Points on a hilly landscape, in no order, each with its height.
From any point a ball rolls to the lowest of the 2 points nearest to it. It stops when none of these is lower. Distance is the straight distance between rows; heights are no part of it.
<1105> height 269: [ 31 -17  14 -38 -14  24 -51  -4   6   4   9 -31   4   1  -2  -4  21  17
 -41 -10   8 -23  64   9  -7]
<686> height 512: [  5 -12 -41  16   1  24   8  54 -45  25 -17  15  10  -6 -43  24  26  -7
  55  13 -12   3 -15 -21  13]
<1393> height 369: [-21  24  25  22  -2 -54  27   6  45 -11 -11  22  17   8  27   5 -14 -40
  20  24 -10  11 -16  -3  12]
<1092> height 176: [  5  23   1  19  39   6  61 -13  -9  30  -8   5   7  -9  -4  43 -23 -11
  16   4  37 -12  26  12   1]
<426> height 554: [  5  -8  -6 -12 -42 -21   4  27   1 -18   9  15   2 -10 -13 -13  33 -18
  46  -9 -25   0 -12  14  21]
<1460> height 580: [  6  42  33 -40 -27 -25   9 -10  24 -15  27 -15  31   1   8  15  -5 -53
  26 -14  13 -10  38  14   4]
<1165> height 529: [  6   5   7  -2  11   7  50 -43  14   9  14 -29  -4   0   2  19 -34  26
   3  -9  27 -22  37  18 -12]
<80> height 660: [ 13  -5  15  30 -36 -41 -23  -2  36 -51   0  19   1   9  41 -17  22 -23
 -20   4 -59  36 -38   8  -3]
<217> height 288: [  9   5  13   3  -4 -16 -39  33  25  -3  10  25  18  31   3   6  30 -49
  45  39 -49  32 -32 -16  42]
<1788> height 381: [-28 -19  -7  -7  36  13  34 -26  -4   6  -3 -23  13 -25 -27  23 -27 -30
  22  15   2 -26  31  11 -50]
<1758> height 353: [ -5 -20 -16 -19  22  21  42 -22 -21  -6  -4  -9  -5 -30 -45  24   1  -6
  33 -10   2 -22  42  25 -36]
<108> height 649: [ 27  -9   0 -45 -29  12   3   0  -6 -16 -17   6  -2 -25 -12 -35  21  14
 -23 -44   5 -38  55  22  -1]
<1719> height 234: [ 23  27  19 -25  35  20  14 -12  38   0   4 -42   0  33  -1  28 -25  12
  15  21  46 -13  76  16 -14]
<326> height 669: [ -1 -30  -3 -30 -13   6 -10 -35  -1  -8 -27  -4   7 -40   0 -18   0  44
 -58 -18  -4  -6  26  20 -24]
<328> height 289: [-16  22  27 -11 -63 -25  11 -11  -9 -14  31   9  15 -17  -7  16   3 -61
  24 -33  -5 -12 -28  16  -1]
<1701> height 518: [ 20  30  45 -39 -24 -33 -27  16  58 -22  19  -3  30  38  34 -28  16 -25
  -4  12  -3  20  39   4  30]
<1075> height 419: [  7   9  10   0 -42 -30  -4  25  18 -11   5  29   9  16  -5  -1  26 -46
  60  10 -37  16 -34   3  39]
<1416> height 771: [ 22 -17 -26 -16 -28  18  -3  36 -30   0  11 -12  10   3 -39   9  41 -20
  77  -3 -18 -25  -3   1  13]
<867> height 438: [ 18   4 -29  -9  13  24  -1   5 -18   0  40 -38 -61  24 -37   6   1 -19
  67 -16  -9 -35 -22  16   1]
<1562> height 479: [-14  17  16   0 -26 -59  12  16  39 -25  -9  33  17  -2   9  -6  16 -56
  49  17 -30  19 -13  12  11]
<1305> height 428: [-15   0  26 -29  17 -12 -53  10  22 -11  20 -22  48 -11  -6  -6   7 -57
  14  31 -31  -2  15 -19 -22]
<1834> height 281: [ 14  30   8 -17 -54  -3  -9  -1  -5  -4  31 -18 -15  11   6 -14   9  -1
  -3 -52  24 -15   5  12  20]
<1328> height 306: [-19   7  34 -47  -7 -11 -20 -30  25 -27 -38   1  54 -24   6   1 -18 -12
 -34   0  -6 -15  24  14 -26]
<248> height 252: [ -4 -14 -30  56  18  20 -12  11 -48 -13 -27  35 -30   5   5  -8  16  38
 -28  -6   7  41 -68 -29  -1]
<1299> height 422: [  3   8 -28   0 -10  14 -11  14 -11  16  30 -20 -47   9 -32  -8 -10 -28
  62   4 -14 -10 -42   4  17]
<1522> height 549: [ 14  19  20 -21   3 -32 -36  19  60 -11  15  -6  21  24  20 -14  13 -21
  13  37 -11  22  18 -10  36]
<568> height 259: [ 18  24  12 -28  45  16  11  -1  54  -7 -28 -18  18  17 -10 -11 -35  31
  12  39  37  -9  69  28  -9]
<1073> height 225: [  9  40  49 -24 -28  -5  -3   0  40   0  -4   0  36  30  42  18   7   3
 -26   7  24  30  42   4  27]
<1037> height 186: [-13  36  11  12  -5  -1  60 -25 -26  30  -5  10  15 -15  -1  50 -22 -12
 -12 -23  43 -18  10  12  -4]
<815> height 586: [ -6  -6  -5  11 -14   9 -51  -3 -15 -14   8  -3 -25   5   2 -17   5  16
 -16 -13  -9  20 -69 -28   7]
<1568> height 616: [ -1 -27 -23   0 -15  20 -23  -1 -35   1   1 -15 -18 -28 -26 -25  22  38
  -1 -33  15 -13  -4  -1 -10]
<764> height 515: [-22  -5  14  14   5  -1 -14 -17  -4  14  10 -19   1 -23   3  14 -14   7
 -44  -1   1  -1 -23 -14 -14]
<925> height 538: [ 16  -3  -7 -16  24   6  82 -55  13  -6  23 -14 -10  15  19  -2 -35  49
   9 -26  11 -24  45  37 -20]
<12> height 143: [ 14   9  17   9 -45  23 -29   2 -64 -12 -10   6  45  25  -7  17  41 -13
  12 -24  -6  -4 -76 -27  12]
<1193> height 544: [-25 -22 -54  25  28  13  23  43 -29  25   2  13 -17  -4 -48  13  -2 -13
  46  29 -27  19 -10 -21   0]
<837> height 461: [ 17  28  33 -11   2  22 -21  -9  12  38  10 -29  21  25   8  46  -8   4
 -28   3  43   6  49 -10  19]
<31> height 264: [-13 -19 -30   9  17 -11  16 -17  15  13  41 -35 -53   7 -13 -50 -35   0
  23  -5 -14  -7 -49  11 -13]
<1389> height 621: [  0  30  28   1 -22 -21  32  14 -18  -2 -22  52  38 -15  -8  40  20 -41
  32 -12  13   6  13  12  17]
<490> height 326: [ 21 -49  -9  -9 -17   6 -36  18 -10 -48  -2  24  22 -14   3 -18  43   3
 -12  22 -54  28 -10 -20 -14]
<1237> height 483: [-16 -23  -7  -2  87  32 -26   3   3  20 -40 -14  27 -11   3  14 -34  12
 -47  51  14 -17  31 -16 -40]
<1456> height 628: [ 12 -18  14  27  -4 -35 -19  -3  44 -33  -1   6  -8   4  49 -13  -1   3
 -34  30 -39  37 -31 -11   3]
<877> height 451: [ 31  18  16 -47 -28  -4  12   6  11 -17 -23  32  36 -14  -6  -6  28  -4
  30 -14  12  -5  66  31  16]
<1577> height 211: [-26 -54 -34   2  18 -12 -21   3  15   0  29 -35 -33 -18 -13 -47 -15   6
 -16  23 -45  10 -23 -22 -25]
<1509> height 188: [ -3  16  22   0 -53  10 -24   3 -41   2  18   6  38   4 -20  29  31 -27
  19 -26  -3 -12 -39  -2  14]
<1677> height 491: [-28 -20 -20  31  57  10  31  -2 -33  55  -8   6  -3 -12  -2  23 -20  18
 -31  14  22 -12   7   2 -20]
<599> height 506: [  5 -34 -17   4  56  32 -42  21  -3  21  -4 -16   1 -12 -11  15  12   9
 -19  41 -15  17  29 -26  -6]
<404> height 475: [ -9  -6   6  -6  73  33 -14   9   2  29 -39 -17  23  -2 -23  32 -26   1
 -13  37  35 -25  49  -1 -33]
<857> height 610: [ -7  -8   5  40  31 -41   0  15  37 -23 -22  28   4  10  43  -4 -11 -23
 -16  43 -44  35 -34 -22 -10]
<851> height 194: [ 12   5 -25  40  39   9  11  40 -20  55 -13  20 -26  10 -13  30  -2   8
  13  24  22  15 -11  -2  37]
<512> height 636: [ 15 -31  -4 -27 -30  31 -18   2 -30 -15 -17 -10  -6 -34 -22 -34  34  40
 -24 -42  -1 -34  36  13 -17]
<626> height 459: [ 12 -46 -34  13  -2  12 -22  35 -17 -34  -8  30   0  -8 -17 -17  30  22
   1  30 -54  48 -31 -37  -3]
<1631> height 363: [ 14   1   9 -45   6  13  -8  -2  -1 -23 -11 -12  20 -20 -29   5  13 -34
  37  -3   8 -35  67  31 -25]
<1471> height 295: [ -5 -34 -15  48  44   1  28   4 -20   9 -30  42 -18 -12  26   1 -13  43
 -61  32 -10  28 -26 -12 -19]
<588> height 209: [ 31  -8 -29  20  22  20  25  12   3  33   6  -4 -42   8 -30  12   2  38
  42  15  21  12  10  12  38]
<602> height 604: [ -3  37  35 -13 -32 -22  20  -7   5  -1  -2  13  38  -2  10  33   4 -31
   9  -6  17   5  23  12  13]
<1222> height 280: [ 20 -25 -23  54  18  13   4  16 -41 -19 -31  46 -20 -12  17   5  15  31
 -57  17 -12  47 -32 -18 -19]
<1134> height 177: [-18 -30  -8  -3   6 -22 -13  -1  31   1  22 -21 -18 -17   5 -32 -13   2
 -12  19 -22  -1 -14  -7  -6]
<88> height 331: [-60 -11  10  -6  23   6  20 -29 -13   9 -31   7  45 -30   8  26 -45 -19
 -38  12   5 -43   9  -2 -51]
<285> height 320: [  9 -15   2 -35   2  24   1 -19 -13  -8  -6 -21  -6 -21 -31  18  11  -3
   4 -14  15 -38  59  29 -27]
<1851> height 236: [  2  31  36 -45 -41  -2  22 -27  28  -5 -10  -6  25  11  35   6  -3  11
 -34 -23  31   5  56  21   6]
<539> height 509: [-17  -3  31  29 -11 -20 -16 -23  18 -11   5  -7   8  -9  36  23 -22 -14
 -63   4 -16   5 -39 -20 -19]
<1848> height 223: [-28   6 -23  33  37 -14  -6  29 -34  41   5  17 -13  27  41  36 -20 -23
 -22  39   3   2 -46  -4   5]
<251> height 537: [ -1 -35 -26  15  20  -1  -9  35   0   5 -10  22 -13 -17 -13  -9  23  17
   8  36 -31  40 -16 -23  16]
<1747> height 214: [ 13  -7 -31  38  39  32 -23  46 -47  37  -5  24 -14  18   0  28  14  10
 -13  27   2  17 -32 -22  28]
<564> height 411: [-24  16 -10  21 -28  -2 -22 -36 -27 -10 -23  23 -43  18   4 -23   1  20
  27 -39  24  13 -69 -27  21]
<111> height 283: [ 22  18  13 -42  21  11 -19  -3  35  -2 -35 -13  28  -2 -13  -4  -9   7
   5  17  25  -5  72  25  -7]
<685> height 304: [ 15   1 -18  -4  32  -9  34 -17  16  -2  51 -37 -57  24  -4 -31 -25   4
  29 -36 -13 -26 -23  25 -13]
<1674> height 278: [-40   8  10   9  -2 -21   5  15  -9  20  11  12  22 -13  -3  32  -5 -66
  14  11 -15  -3 -21 -13 -13]
<1359> height 330: [-54   7  11  23 -19 -20  16   2 -56   8  -3  24  24 -15   3  41  -5 -46
 -34 -17 -14  -2 -36  -4 -42]
<1751> height 213: [ 14  17  27  15  15 -18 -31  27   9   8   9  20  26  27  19  28   9 -56
   4  31 -20  21 -26 -22  28]
<701> height 495: [ 30 -15 -12 -16  -8  12  12  -5   5   2 -27   9 -15 -12  -6 -20  19  64
 -18  -8  19  12  54  22  19]
<441> height 266: [  2 -18  21 -46   8  11 -46 -12  10 -36 -35  13  55 -25   5  -8  11 -14
 -33  14 -22   7  21  -3 -32]
<452> height 522: [-12  -4  11   8  11   1  17 -27  17  20  -9 -19   2 -19   7   7 -28  27
 -26   9  19 -10  18   4 -11]
<201> height 497: [-30  17  34  51 -29 -39  13 -19   9 -25 -15  15  18  -6  46  19  -9 -24
 -48  -9 -34   0 -43   3 -26]
<329> height 197: [ 36  -1  14  14 -43  23 -40   0 -28 -26  -3   6  33  37   6  -3  46  -5
  -3  -1 -26  15 -70 -22  21]
<1429> height 311: [ -6  25  14  58   7 -39  26  -2  -5  -1 -29  43  10  30  75  37 -13   4
 -52  14   3  11 -23  10   0]
<115> height 421: [-29 -22  -7  23  29 -20  54 -23  32   8   9   7   0 -10   7  -9 -44   9
  16  28  -4  -5 -15   1 -10]
<887> height 443: [ -8   3   4  25 -26 -20   9 -21  -3 -12 -15  12 -23  -7  12 -18  -2  55
 -33 -28  16  30 -31   7   9]
<437> height 254: [ 27  13  21 -31 -43  36 -27  -1   0  11  23 -36  -3  21  12  -2  18  23
 -40 -38  27 -16  54   8  16]
<184> height 265: [-17  13   8 -11 -21 -53  72 -32  42 -39  14  13   2 -10  35 -22 -26  -6
  17 -14 -10 -23   2  28 -12]
<1071> height 439: [-35  12  22   3   8  -8  26 -27  13   0  21 -27  26 -19   5  33 -42 -45
   6   7   8 -39   8  -8 -30]
<610> height 150: [  6  19  -9   9  26   5  27   7   4  25  10  -4 -10  -4 -19  38  -8 -27
  38  13  20  -5  16   3  12]
<915> height 340: [-46 -22   8 -23   9  15  -8 -31 -28  -6 -34   4  40 -38  -3  21 -26 -16
 -63   2 -18 -15   4 -11 -54]
<1639> height 375: [ 24  21  29  -1 -58 -30 -17   6  22 -31   8  25  20  35  31  -7  33 -11
  -6 -14 -28  25 -13  16  37]
<587> height 325: [ 24  16  -6 -22 -34   5  -2  10 -14  -8  31 -17 -17   8 -14  -3  11 -23
  36 -39   6 -28   3  14  21]
<674> height 496: [  1 -25 -19  40  52  32   9  -7 -21  56  -4 -20 -31  -3 -30  17 -11  46
 -24  13  32   2   7  -3 -11]
<1271> height 140: [-25 -28   0  -4   1 -31  18 -26  44 -12  30 -23 -11 -15  24 -31 -37  14
 -15   8  -9 -26  -3   4 -14]
<1774> height 338: [-15  36  22   6 -15 -36  17 -10  48   1  14 -11  16  19  33  10 -28 -24
   1  21  12   2  -2  -6  18]
<884> height 531: [ 31 -15 -26   3   2  19  -1  16   9  -2  12 -23 -58   9 -27 -67   9  36
  -8 -53  13 -28  14  -6   7]
<509> height 432: [ 25   9 -12   9 -38   6   8  13 -20 -11 -20  25 -17   6  -1 -23  28  73
   3 -32  32  28 -12   2  41]
<711> height 376: [-22   7 -28  10 -14  21 -25  28 -32  23   6   4 -30  10 -31  -3 -11 -26
  54   9 -27   8 -65 -26   8]
<1384> height 195: [ 20  19   4  -9  34   9  18  -6  19  12  13 -33  -7   5 -17  35 -12  -9
  34  13  33  -9  51   9  -2]
<645> height 322: [ 10   4  -8   9 -16  28 -43  31 -29  17   2   6   2  22 -19   7  14  -7
  35  13 -25  14 -62 -26  28]
<189> height 210: [-19   2 -34  38  37  14  26   9 -25  51  12   1 -38   7 -23  16 -30 -12
  18   8   9   5 -44  -9   4]
<64> height 587: [ 10   2  15 -16  31 -25 -25  18  61 -13 -12  -6  15  -2  13 -35  -1  10
  12  44 -12  16  27  -7   8]
<773> height 321: [  9 -30 -22   3  18   9  18  -6  -1  10  17 -28 -42 -13 -33 -13   0  21
  14 -12  -2 -13  17  20 -19]
<1453> height 383: [ -3  17 -15  19 -27   7 -10   3 -21  -1 -23  27 -41  20  -6 -28   7  28
  49 -13   6  16 -65 -11  31]
<700> height 228: [-23  -5 -46  31  14  26  19  10 -46  25  -3   6 -37  -2 -45  -4 -12   3
  40 -11   7   8 -53 -12 -10]
<1800> height 567: [ -7 -32 -20  17  48 -13   6  37   0  -3 -25  39   4  -3   9   2  12  -5
 -13  52 -34  44  -5 -26  -9]
<1833> height 245: [ 19  27  21 -37 -35  26  12  -8  15   7  18 -36  -5  23  18  13   0  12
 -22 -32  43  -3  75  23   3]
<995> height 466: [ 18  -5 -15  24   8  35  10  15 -36  28 -22  12  -3 -17 -29  23  27  44
   2  -4  24  10  12  -7  19]
<1329> height 575: [ 11 -30 -19  -5  25   2 -12  15   9   3 -10   8 -14 -22 -12 -13  15  25
  13  26 -16  22  26   2  12]
<514> height 452: [ 34   6  -6  24 -16  25  -3  23 -29   6 -24  20   4   7  -7  15  38  62
  -2  -8  26  25 -13 -10  45]
<974> height 431: [ 16 -34  -5 -34   0  23 -37  17   0  -9  -2 -22  11 -17 -34 -10  31 -17
  30  11 -13 -26  58   4 -19]
<673> height 429: [-37  12  -7  23 -32 -21   1 -41 -14 -19  -8  11 -35  -3   5 -31  -5  30
  -5 -56  28  15 -61  -3  -3]
<1312> height 187: [ 16  16  20   9  35  -9 -51  19  31  11  19  -8  25  36  31  22  -3 -40
 -24  49  -6  19 -16 -29  17]
<1248> height 327: [-39  12  29 -23   5   7  12 -46  15 -16 -45  -1  61 -25   8  26 -42 -14
 -36  -5  16 -41  17  15 -35]
<1232> height 378: [ 11  33   7 -26 -29   5  23 -21 -28 -12  41 -35 -13  -6 -13  26   7 -34
  31 -53   8 -39  13  28  -7]
<807> height 389: [ 22  29 -19 -11   2  13  26  -4 -19 -15  39 -32 -55  21 -18  -3   7  -7
  52 -47   0 -32 -11  27  13]
<1589> height 382: [ 14 -10  21 -47 -30 -16  -8  15   7 -34 -22  35  45 -19  -6 -22  42 -16
  22  -6 -20 -10  37  18   8]
<721> height 323: [ 17  10 -35   1 -31  15   5  19 -33  -9  -8   8 -34   8 -22 -30  20  17
  71 -24   6  -9 -46   2  27]
<139> height 502: [ 17 -18 -16  28  52  36 -31  16 -10  47   0 -26 -27   0 -18  25  -1  27
 -23  28  13  11  15 -20  11]
<1606> height 681: [ 16 -26 -14 -17 -30   4  -3  44 -16 -10 -10  15  28 -12 -17  -9  52  -2
  57  12 -31   3   3  -6  25]
<1860> height 191: [-25  18  20  16  -9   3  28 -35 -35  25  -8   1  13 -33  -3  32 -21   8
 -45 -25  33 -13  -7   7 -16]
<421> height 262: [ 31  -6  -2  15 -17  28 -40  31 -31  -2   7  14  26  34  -5  15  37 -36
   6  29 -41  13 -63 -34  24]
<802> height 455: [-57  12 -17  25  25 -30  49   9  -9  27  17  15   5  13  21  27 -48 -57
  13  28  -2 -29 -45  -7 -15]
<1133> height 384: [  3  17 -11   3 -20 -24   8  -5  48  -4  24 -19 -52  37  26 -70 -28  40
 -28 -19   9  10 -27   3  30]
<1846> height 368: [  7 -11 -23   6   2 -22  38 -18  42   1  37 -17 -47  17  23 -69 -41  40
 -11 -19   6 -12 -20  13   1]
<414> height 430: [ -6  23 -10  -2 -45   7 -37 -25 -17 -10   3  -2 -39  29   8 -33   2  15
  18 -61  34 -11 -47 -11  22]
<1513> height 309: [-56  -1  -4   5 -16  -5  24   9 -54  16   8  14  17 -27 -30  38  -7 -61
   5 -12 -17  -7 -13 -13 -34]
<578> height 291: [ 31  -3   7 -50   2  19 -23 -10  16  -3 -24 -18  10  -1 -17  -3  14  14
 -15  -9  24 -30  87  27  -8]
<1561> height 542: [-20 -11  23 -28  29 -10 -38  13  38 -50 -39  14  56 -14  -1 -27 -18 -27
 -19  53 -48  16  -3 -11 -52]
<356> height 488: [-22 -29 -10   6  58  29  13 -21 -12  37 -31  -1  14 -17   2  16 -34  21
 -54  25  12 -17  22  -6 -37]
<658> height 246: [-33   5  -8  28  14 -29  13  31 -27  18 -12  36   9  10  20  32  -3 -46
  -5  23 -21  13 -34  -7  -1]
<1273> height 261: [ -3  14 -38  12  -4  26  25   0 -39   9   1   9 -44   2 -37  -5  -1   4
  73 -24  12  -3 -56   1  13]
<975> height 612: [  7 -10  -7   0 -36  12 -72 -15 -25 -37   2   1  -6  21  20 -32  28   7
   4 -21  -8   6 -80 -42   0]
<1202> height 405: [-26 -27 -10   0  24  -7  56 -29   9   4  -5   7   6 -35 -14  -8 -27   2
  20   7  -8 -10   3  13 -35]
<1455> height 354: [ -5 -13 -27  21  12  26 -13 -13 -15  22  24 -41 -56   7 -33  -5  -8  18
  15 -15  24 -13 -20   5  -4]
<1294> height 454: [  9  14  32 -24 -47 -48  -2   8  40 -36   7  21  24  13  27 -27  25 -25
   4 -10 -19   8  23  17  25]
<937> height 196: [ -7  27  12  25 -16  22   0 -25 -45  24  -2 -11   1  -8 -11  25  -2  30
 -29 -46  54   1 -19  -4   0]
<817> height 659: [  9 -22  -6 -44 -14   1  18 -29  12 -12 -30   3   0 -32  -5 -39  -9  27
 -33 -37   3 -32  45  37 -14]
<1617> height 167: [ 28   9 -13  18  10  14  -8  27   8  31  -6   7 -26  21 -11  11   9  30
  14  20   8  31  -8  -7  58]
<536> height 685: [  1 -34   0  -4  -8 -10  -8 -23   8 -32 -23  13 -10 -33  14 -39  10  49
 -55  -2 -24  23  -7   8 -18]
<579> height 591: [  1  -7 -15  -1 -25   3  28  -7 -26 -10  -5  12 -11 -30 -23 -15  19  33
  15 -32  15  -3   4  21  -2]
<352> height 418: [ -8  17  12 -17  -1  -5  34 -35  -4 -11  29 -33   4 -22  -7  41 -17 -32
  20 -18  10 -39  21  21 -28]
<1143> height 212: [ 20  44  46  -1  21 -10 -16  17  28   7  -9  11  46  28  31  21  -3 -13
 -17  34  23  24  28 -14  16]
<1596> height 303: [-15  -5   1  48  31 -22  33   2 -18  20 -32  45  -3   3  49  18 -15  21
 -49  26   2   9 -20   3  -2]
<161> height 589: [-25  -2 -16  36  51 -42  13  47   2 -11 -26  45  14  12  30  -1  -3 -38
   3  59 -35  33 -19 -18 -16]
<1533> height 319: [ 14  31  27  41 -16 -22   4  -6   9  -1 -17  17   0  24  49  31  -4   6
 -50  -2  -2  31 -37  -8  16]
<422> height 581: [-27 -11  16  -3  28 -23  -6   3  26 -36 -46  34  34 -18  19  -8 -11 -13
 -18  41 -38  22  -3 -13 -40]
<733> height 395: [ 15  33  -4  -3 -43 -13 -13   8  21 -11  10   1 -48  48  31 -56   0  34
 -14 -27   7  24 -28  -1  45]
<1406> height 511: [ 26  -9 -16  -6 -10   8  11  -1  -6   0  -2  -8 -37  -3 -11 -50   9  70
 -21 -39  27  -5  31  17   9]
<1723> height 611: [ -5 -14  -4 -10  44  -9 -14  20  28  -6 -31  12  13 -19 -10 -21   3   1
  17  48 -19  22  27  -7  -5]
<1700> height 412: [ 19  29  -6   2 -45   9 -12   8  -4 -15 -12  23 -29  45  18 -35  21  58
  10 -39  27  32 -31  -4  51]
<1229> height 233: [-14   9  16  -9 -39  -1 -18  -8 -20   0  24 -15  17 -27 -19  25  11 -32
   9 -28   1 -15  -5   4  -8]
<792> height 487: [-30 -17  13 -34  23 -11 -45  14  23 -30  -6  -1  47 -23 -20 -22   0 -43
   9  44 -42  15  22 -17 -46]
<507> height 550: [  6 -27 -34   7   8  10 -31   5   0  -2  24 -25 -57   6 -20 -75   2  22
  -4 -38   7 -25 -21  -9  -8]
<110> height 844: [ 42  12  -7 -10  -4  24 -13  19  -1  18  25 -32 -13  36 -25  40  21  -4
  43  -4  27 -14  36  13  32]
<1520> height 548: [  8  39  42 -46 -17 -29  -8   2  51 -19  12 -16  36  19  27 -20 -13 -28
   8   5  17 -11  53  10   1]
<675> height 237: [-45 -39 -39  18  21  -5  12  -9   7  20  37 -27 -40  -1 -32 -32 -36  -7
  17  15 -30   8 -32 -12 -30]
<1563> height 199: [ 34  41  46  11  24  -9 -33   8  23   8  10   4  43  57  51  35   1 -36
 -43  38  15  19   1 -27  24]
<902> height 227: [ -4 -15 -34  41  42  37 -20  20 -48  30  -6   7 -30   0 -10   7   2  28
 -30   9  12  25 -46 -29  -1]
<1288> height 447: [-54  -4   0  27  25 -12  27 -14  -2  22  16 -10  16 -14  14  22 -50 -35
  -8  20   5 -35 -15 -14 -27]
<1609> height 480: [ 13 -36  -5 -21  31  27 -57  21  -2   3   6 -22  17 -10 -26  10  30  -7
  12  32 -14   3  40 -13  -6]
<1216> height 335: [ 26  23  22  17 -37 -14 -15   0  16 -11   1  18   3  26  26  12  24  17
 -20  -5  -7  38 -18   0  37]
<828> height 453: [  9  11  17  13 -14   7  -2 -18  -2   5 -11   4  -6  -5  16  14   0  57
 -48 -15  21  25   0  -5  16]
<1139> height 441: [ 11  29 -20  -6 -22  26 -13 -19 -12  -3  12 -18 -61  47   6 -39  -7  25
  14 -66  51 -18 -16  -6  19]
<1580> height 344: [ 26   3 -15  -4  17  -4  51 -13  34  -6  49 -29 -56  23   8 -61 -30  24
  -8 -54 -10 -27   7  13  -3]
<830> height 458: [ 16  27  30  -5 -20  23  -4 -13  -3  21  -1  -8  17   8  13  36   6  35
 -44 -13  40  22  45   0  24]
<1026> height 357: [-26 -22   5 -10  17  17 -25  -1 -27   4  -7   2  33 -30  -6  21  -2 -25
 -40  10 -28   7   6 -30 -38]
<1629> height 193: [ -2 -11   2 -12   3 -33  59 -26  58 -24  28  -3 -13  -7  33 -57 -41   6
   7  -8 -16 -37  15  18  -9]
<1855> height 175: [ 10 -38   7 -39 -10   3 -39   2   3 -33 -14  14  28 -36   0 -21  31   4
 -19  10 -37   8  22  -2 -11]
<475> height 569: [-19 -19 -27   6  -3  15 -58 -10 -20   1  17 -28 -38  -1 -11 -38   2  19
   2 -28   7  -3 -50 -19   2]
<1780> height 263: [ 13  25  19 -19 -43  10 -43 -10   4  13  43 -52   0  20  11   4   3   0
 -38 -37  25 -17  18   0   9]
<1322> height 817: [ 31 -13 -13 -15  -2  13 -24  34   3   6  20 -15  -8   9 -24   7  30 -20
  60  13  -7 -10  28   5  26]
<936> height 386: [-31   7  34 -14 -49 -38  -4  -7   7 -25   8  16  39 -19   2  13  17 -74
  19  -8 -39   2 -13   3 -20]
<462> height 482: [-10 -14 -28  24   4  25  30  33 -56  26 -22  29   4 -23 -38  25  25  12
  21   1   6  11  -3 -11   4]
<835> height 217: [-35  -9 -35  39  50   3   6  16 -30  60  15   3 -31  18  10  17 -34  -4
 -25  34   6   1 -51 -12  -3]
<1024> height 324: [-20  21  26 -11 -16 -26  28 -37  44 -16  16 -19  22   2  34   5 -38  -5
 -12   5  18 -28  22   3   0]
<1213> height 286: [ 20 -32  10 -50 -30   7 -29  16 -16 -26 -13  12  39 -24 -10 -32  52  -5
   2 -17 -35 -22  40   5   0]
<298> height 267: [ 31 -27 -33  -3  39   6  26   0  18  12  14 -15 -48   8 -28 -15   8  29
  39  15  11   2  40  22   9]
<1549> height 478: [ 29 -10 -12   4   5  32  11  -1 -15  23 -12  -8 -15 -10 -26  19  19  47
   3  -3  35   0  49  16  14]
<540> height 305: [-17  26  14  -8  -4 -17  69 -48  44 -30  17   4  16   5  35  -4 -46  12
  17  -4  16 -27  21  18  -4]
<1315> height 385: [-20 -19   9 -18  -2   1 -54   6   0   3  26 -23  29 -17 -10  12   6 -39
 -10  15 -33   6   0 -27 -17]
<75> height 565: [ 15  -3 -22 -12  -4 -14  65 -19 -10 -20  10  15 -30 -25 -10 -34   5  22
  18 -37  -1 -11  15  36  -3]
<153> height 460: [-35   8  34  18 -38 -49  -1  -6  18 -24  -1  16  25 -12  23  14   0 -52
  -6  -3 -43  10 -36  -2 -15]
<1375> height 547: [ 23  13  -8 -26  -1   0  79 -32   3 -13  11   2 -16  -3   6 -17  -7  39
   6 -43  18  -5  49  40   0]
<1810> height 467: [ 12  11  24  -3  40  25 -25  -1  -1  32 -16 -17  29  -4  -5  40 -11  -7
 -23  21  42  -8  50  -4  -3]

For each start below, name the point where the ball stops.
<139> -> <189>
<326> -> <12>
<514> -> <1271>
<80> -> <1617>

Call two points neighbours if one is among the 2 nearest of the other. Go from one point of each pair to the other, from neighbour to neighbour, staying as low as possible. Name the highest point that can't be avoided.
<1701>, <189> -> <475>
<189>, <1075> -> <1139>
<12>, <610> -> <867>
<610>, <995> -> <1562>
<1855>, <1271> -> <877>
<1312>, <610> -> <578>
<285>, <1271> -> <115>
